Points, in no order, along strands that fork, close into loops and pass close to each other.
Two points are linked if the straight distance between their rows is under 65.7. Some points are linked to none.
gop: 3 6 -22 -3 -32 -16 8 29 3 51 -22 -8 -16 9 34 -8 0 -27 -45 -7 -10 -23 15
 20 -17
Bemi: 32 29 -8 2 -27 28 -3 12 5 -25 42 8 -15 10 23 -11 -18 -17 0 -15 0 -50 -4
 20 21
Pavig: -25 -5 1 7 26 -47 11 -10 14 33 -14 -19 -37 -13 -8 -5 4 12 10 11 9 22 -24
 -21 -17
miz: 25 -30 -16 -31 26 9 2 -11 -8 26 61 3 -42 -13 13 -5 16 -3 41 21 12 -20
 -41 -58 8
zuzo: 1 7 -22 6 -19 -24 21 17 19 40 -20 -13 -16 7 33 -10 -4 -7 -36 -20 1 -2 6
 21 -24
tonu: -10 -4 8 20 30 -22 7 -32 18 -25 -34 -11 11 -21 -39 5 15 35 24 -8 13 53
 -10 -10 2
Rodim: 52 -8 7 -27 -25 16 1 10 -1 49 39 4 -3 18 44 8 -10 -13 -7 9 -10 -67 19
 -37 -5
fosip: -15 -9 -37 9 25 -33 13 -10 17 12 -33 -12 -18 -8 -2 -21 19 19 -33 -2 10
 50 -21 6 -15
pepal: 2 9 -21 8 -27 -3 6 13 17 9 -30 -11 11 12 19 -2 -3 2 -48 -20 -7 -2 20 29
 -15
Bovo: 13 -15 -6 -25 1 -25 10 15 -8 70 26 4 -40 5 29 -8 -3 -19 -8 17 0 -29 -9
 -37 -20
Tis: 19 -15 -40 -30 3 9 -1 23 -6 7 60 17 -62 -13 28 -39 22 -29 12 5 8 -23 -49
 -16 10
surib: 0 -2 -33 -7 -23 -16 5 36 -8 41 6 -3 -36 8 33 -20 5 -35 -36 3 -2 -23 -4
 13 -10
Lat: -9 12 -33 -3 -4 23 -8 9 -6 -47 0 -5 -7 6 -8 -20 4 -19 -22 -3 0 0 -13 36
 29
Pive: 9 17 -2 -4 10 33 -14 -3 -24 -58 32 13 -7 -9 -21 -5 1 -16 36 10 17 -15
 -15 12 42
karo: -3 -16 -39 -17 9 -16 1 23 -6 26 38 4 -71 -15 23 -38 14 -28 0 1 7 -6 -47
 -6 -2
Nabek: -26 -21 29 -6 21 -24 -5 -1 -28 37 -4 -2 0 -1 -18 16 5 -12 14 35 -1 18 2
 -31 -9
Danu: -18 -7 -49 -8 -13 -3 1 36 -15 9 0 -2 -37 -1 23 -29 21 -40 -40 5 4 -8 -18
 30 9
lilu: -8 -10 -43 12 21 -22 12 -14 16 -11 -31 -5 -12 -1 -7 -26 26 28 -47 -11 13
 52 -16 19 -7
Bebep: -3 9 4 14 -5 6 1 -15 18 -29 -26 -5 36 7 -11 9 -7 30 -7 -17 -5 27 13 21
 -4
fel: 39 -17 0 -32 -16 -12 7 16 -1 74 32 5 -21 12 39 -1 -3 -21 -12 13 -8 -52 9
 -38 -16
seka: 0 -7 -9 11 -18 -6 -6 -5 16 2 -47 5 46 15 6 12 4 25 -54 -10 -17 35 29 15
 -22
Tutog: -4 16 10 17 14 33 -8 -10 -18 -67 -20 7 54 -1 -39 5 18 11 17 -9 3 30 14
 23 31
Gem: 0 -7 83 -8 -1 10 4 -23 -9 12 29 15 29 -14 -5 43 -21 29 47 -16 11 -32 39
 -22 -9
Meri: 17 33 0 14 -35 18 8 4 37 -26 -8 -4 17 12 21 -1 -28 8 -18 -35 -8 -30 21
 40 -4
Vad: -16 0 31 20 -18 30 -20 14 -26 -13 -31 7 79 9 -13 22 9 -1 -15 6 -31 20 47
 9 -3
vini: -3 9 -20 7 8 -34 17 11 13 31 11 -6 -51 -11 19 -25 3 -5 4 -9 14 3 -28 -4
 -11
vogis: 1 18 13 19 -6 37 -7 -10 -6 -66 -16 4 58 8 -25 6 2 19 0 -12 -8 15 22 33
 17
Sog: -5 12 11 4 -15 -4 1 5 -1 11 -4 -4 0 10 10 8 -18 -4 -2 1 -7 -15 9 5 -6
sugu: 10 1 47 -9 12 10 7 -31 -8 0 42 10 -7 -13 -13 28 -13 23 58 -6 24 -25 2
 -30 6
reg: 29 -24 -36 -31 31 12 -10 -1 -5 -17 62 16 -64 -27 7 -27 22 -21 47 11 18
 -15 -62 -34 19
fopot: 7 6 58 3 -15 3 7 -13 14 9 14 8 18 0 -1 31 -33 23 38 -17 -2 -32 26 -7 -15
kuv: 11 6 -45 7 20 -13 14 -21 27 -41 -31 -1 -4 -2 -10 -28 17 37 -35 -24 19 42
 -11 27 6
gebo: 1 18 -36 12 27 -30 23 -13 31 -26 -9 -19 -42 -20 -9 -35 13 19 10 -21 19
 24 -32 11 5
Fod: 7 25 1 11 7 -7 11 -19 26 -36 3 -7 -17 -9 -15 -4 -13 15 34 -22 15 2 -16
 12 12
sadig: 6 9 -11 11 1 21 -4 -16 11 -63 -25 10 44 10 -18 -3 4 25 -24 -15 -6 29 15
 33 12
medin: -1 20 22 16 -12 48 -19 7 -30 -49 -6 7 50 5 -21 8 2 -8 1 3 -13 -1 26 25
 28
Bov: -7 12 1 13 26 -22 8 -27 23 -31 -12 -18 -19 -21 -29 -1 4 21 35 -9 23 23
 -21 -9 10
muz: 22 3 21 -10 -22 28 -12 10 -25 14 23 12 8 9 13 20 -17 -17 -1 16 -12 -41
 19 -8 6
fevug: 35 -14 -31 -27 11 9 2 -3 5 3 72 10 -56 -15 22 -27 17 -9 40 5 12 -22 -53
 -36 16
vig: -31 -16 27 8 11 -10 -8 1 -23 23 -22 -4 27 6 -21 19 7 -5 2 24 -15 28 17
 -19 -10
sivu: 3 27 16 17 5 0 15 -28 38 -48 -12 -8 10 -5 -17 6 -18 36 32 -33 12 6 0 19
 6
zogob: 3 -4 0 -14 -33 -11 -6 28 -10 50 -30 -7 1 16 23 11 -6 -27 -40 13 -18 -25
 31 0 -19
fisi: -9 6 -40 -5 13 21 -7 1 -12 -65 -6 -3 0 3 -23 -27 15 -22 -15 3 2 13 -16
 34 41
vonis: 26 4 5 -8 -13 -6 10 -1 6 27 45 8 -27 2 25 3 -17 -1 18 -5 6 -37 -10 -25
 -2
fom: -21 0 48 20 -3 12 -10 -9 -5 -18 -27 7 68 -2 -23 25 3 25 16 -12 -13 28 33
 3 -4
seza: -12 5 -40 7 24 -32 17 2 17 10 -5 -14 -52 -16 3 -37 17 0 0 -12 18 21 -35
 10 -2
vofi: 6 16 6 17 17 -8 11 -36 41 -54 -28 -7 19 -9 -26 2 -7 48 21 -34 13 24 -2
 15 5
beze: 1 -16 7 -14 16 -7 -3 0 -16 35 29 3 -26 -2 1 5 -4 -14 20 26 7 -13 -18 -32
 -2
tabaz: 6 -25 -14 -28 9 7 -9 10 -24 29 43 7 -31 0 14 -4 4 -27 10 32 2 -20 -25
 -30 6
Ket: -14 3 -26 4 23 15 -10 -8 -15 -60 -13 -2 7 -10 -36 -15 21 -10 5 8 10 31
 -13 22 36
vimo: 4 -1 -4 -11 -19 13 -16 26 -24 12 9 6 -3 10 11 6 -8 -34 -24 26 -14 -26 10
 6 7
Lodak: 1 14 -18 15 -5 -5 13 -7 28 -16 -24 -12 6 8 8 -8 -6 25 -25 -25 -1 17 4 28
 -7
laku: 13 -42 6 -29 35 20 -5 -14 -32 23 50 9 -22 -15 -4 11 16 -12 44 31 18 -8
 -30 -49 11
lozo: 4 24 26 15 -15 -1 13 -14 44 -17 -3 -6 7 4 7 12 -34 26 25 -35 5 -16 5 15
 -8
muzen: -10 -5 32 27 10 12 -3 -27 12 -47 -34 9 75 -6 -28 24 11 48 19 -23 -5 43
 27 6 -4
Med: 11 8 -9 0 0 -25 14 2 12 30 34 4 -39 -5 21 -13 -7 -7 14 -8 10 -19 -20 -17
 -5
lamad: -20 -15 -25 -9 19 -23 -5 10 -13 22 5 -3 -48 -12 1 -15 11 -23 0 26 9 14
 -34 -15 -3
vitu: -10 -15 -27 8 -7 -5 -5 -3 0 -4 -42 5 35 13 -2 -3 16 17 -60 4 -13 45 18
 10 -17
vezi: 11 -46 -12 -41 20 33 -17 7 -39 24 55 13 -24 -2 11 2 21 -29 21 42 0 -17
 -31 -42 9
Sak: -9 -4 35 20 10 -3 3 -30 36 -36 -34 7 56 -5 -19 22 -2 58 17 -29 -2 41 22
 10 -12
ganak: 7 17 20 12 -28 7 4 -3 38 -13 -22 -5 27 8 12 15 -31 22 -8 -29 -10 -14 24
 26 -11
nudim: -23 -3 -6 14 29 -39 15 -17 17 18 -27 -20 -23 -11 -11 -6 10 20 0 5 9 42
 -19 -12 -13
rafed: -34 -9 32 7 8 8 -17 5 -43 14 -15 6 42 2 -28 18 13 -15 9 30 -14 24 23 -19
 -1
Rakib: 5 19 29 6 -13 5 4 -6 15 -2 11 0 7 4 2 16 -29 12 21 -11 0 -27 9 2 -6
fof: -21 -17 43 -4 12 18 -16 10 -58 24 6 16 28 0 -20 20 9 -25 20 34 -4 6 18
 -26 6
gorim: -1 -17 38 -13 5 13 -9 5 -36 30 21 11 13 4 -10 29 -1 -14 19 30 -2 -16 16
 -28 -1
diri: -10 8 -41 0 -14 7 1 21 -6 -21 -4 -4 -12 7 6 -24 9 -23 -40 -6 -1 -5 -4 35
 19
Bodi: 5 12 -36 9 29 -18 16 -24 29 -49 -22 -12 -13 -13 -19 -25 14 25 -4 -20 19
 30 -22 19 13
fabi: -23 1 27 23 -3 26 -15 3 -31 -26 -25 5 75 6 -24 14 22 2 -4 6 -16 35 35 6
 3
Pim: -5 16 10 12 -19 23 -13 8 -12 -27 -13 -4 34 8 -11 7 -7 -9 -18 1 -12 -6 19
 23 10
lik: 3 5 1 16 23 -17 11 -33 40 -34 -33 -7 15 -5 -25 2 2 55 8 -25 11 45 -6 7
 -7
novub: 30 21 11 -2 -18 42 -8 -2 -13 -35 46 16 -3 4 9 7 -22 -9 23 -3 6 -50 3 11
 24
lun: -13 8 4 12 27 16 -5 -15 -18 -62 -18 1 27 -12 -51 2 23 -2 31 6 14 37 1 7
 30
Vugo: -4 -6 43 -6 -27 1 -16 15 -13 38 -35 1 41 16 3 29 -15 -11 -15 13 -29 -19
 48 -8 -26
domen: -13 -2 35 10 -25 16 -14 13 -18 5 -37 -2 64 11 -9 30 -4 -2 -16 6 -32 6 48
 5 -14
buzef: 44 -3 15 -19 -22 17 6 0 1 32 55 5 -4 13 31 11 -15 -1 10 1 -7 -61 7 -28 0
zekuz: 0 11 -5 6 -28 10 -6 12 2 2 -21 -10 16 15 11 3 -10 -12 -33 -3 -10 -10 19
 22 -3
sufo: 5 -2 24 -12 -32 -13 -10 19 -5 48 -29 -5 15 16 14 21 -17 -20 -24 9 -22
 -27 37 -6 -25
keri: -15 -26 20 -14 26 -17 -3 -10 -27 42 20 5 -22 -9 -12 10 1 -9 29 33 10 4
 -12 -40 -6
Fufon: 16 32 15 15 -20 31 -7 -3 3 -45 15 7 13 8 -2 6 -25 1 13 -19 -2 -34 11 29
 20
doti: -12 -9 -5 -7 15 -44 12 9 -1 67 3 -9 -41 2 17 -6 0 -13 -4 15 3 1 -13 -28
 -25
ragug: -15 -1 23 7 -13 -17 2 4 10 22 -24 -9 21 10 0 19 -16 9 -5 -1 -14 5 20 1
 -21
Lobi: -7 -6 13 7 -22 -16 3 2 27 26 -48 -8 37 14 12 18 -13 22 -31 -11 -19 14 30
 8 -34
vum: -21 -8 4 1 20 -51 15 -3 10 57 0 -13 -43 -9 5 -5 -6 6 7 9 5 9 -18 -31 -28
Gul: -15 -23 -38 -24 20 -22 -8 16 -20 37 22 5 -59 -14 15 -21 15 -34 -2 26 7
 -1 -40 -20 -5
fus: 13 -13 -39 -24 31 -2 -11 7 -5 -24 42 14 -71 -29 -5 -36 24 -27 39 10 20
 -7 -60 -21 18
Pupi: -9 -17 -15 -19 -3 11 -18 25 -31 20 18 7 -24 2 6 -7 5 -44 -13 35 -5 -11
 -17 -6 6
lunud: 20 32 -20 7 -35 15 7 18 16 -19 23 -3 -15 8 26 -22 -17 -15 -21 -28 -4 -40
 2 39 13
Memas: 6 -6 34 -9 -7 6 -9 6 -23 28 15 11 18 12 2 26 -15 -12 4 22 -5 -28 23 -20
 -2
Befa: 14 31 -21 10 -35 24 5 12 17 -32 -7 -5 6 7 17 -14 -13 -7 -35 -30 -7 -30
 15 46 11
rez: -16 -14 35 14 0 -9 2 -18 35 -3 -41 1 50 3 -4 24 -15 51 3 -22 -16 32 27 4
 -23
zafek: -27 -11 -25 -1 8 -23 3 9 -4 23 -13 -9 -27 -1 0 -11 9 -15 -21 17 -2 23
 -17 -2 -7
rugu: -28 -8 -5 4 1 -8 -4 4 -9 6 -23 -9 13 7 -13 3 8 -7 -20 17 -7 31 3 -3 -1

How many points has the smallest loop of links through each point below? Write none if it is on no loop.
vezi -> 15
Fod -> 6
sadig -> 8
fosip -> 17
muz -> 12
gop -> 15
sufo -> none

A piece is two or more points that can be reached from each other along the links. Count, over all rows, the pieces, the separate loops (a circle has one, a figure eight two, a Y none), the forks (points with three links) and the tips (points with one).
pieces -> 3
loops -> 6
forks -> 11
tips -> 5

Name the points in between on the shortest way along the links from the first point to the second, in order.
tabaz / karo -> vezi, laku, miz, fevug, Tis
Rodim / seza -> buzef, vonis, Med, vini
Pavig / Med -> vum, doti, Bovo, fel, Rodim, buzef, vonis
novub / pepal -> Bemi, lunud, Befa, Meri, ganak, lozo, Rakib, Sog, zekuz
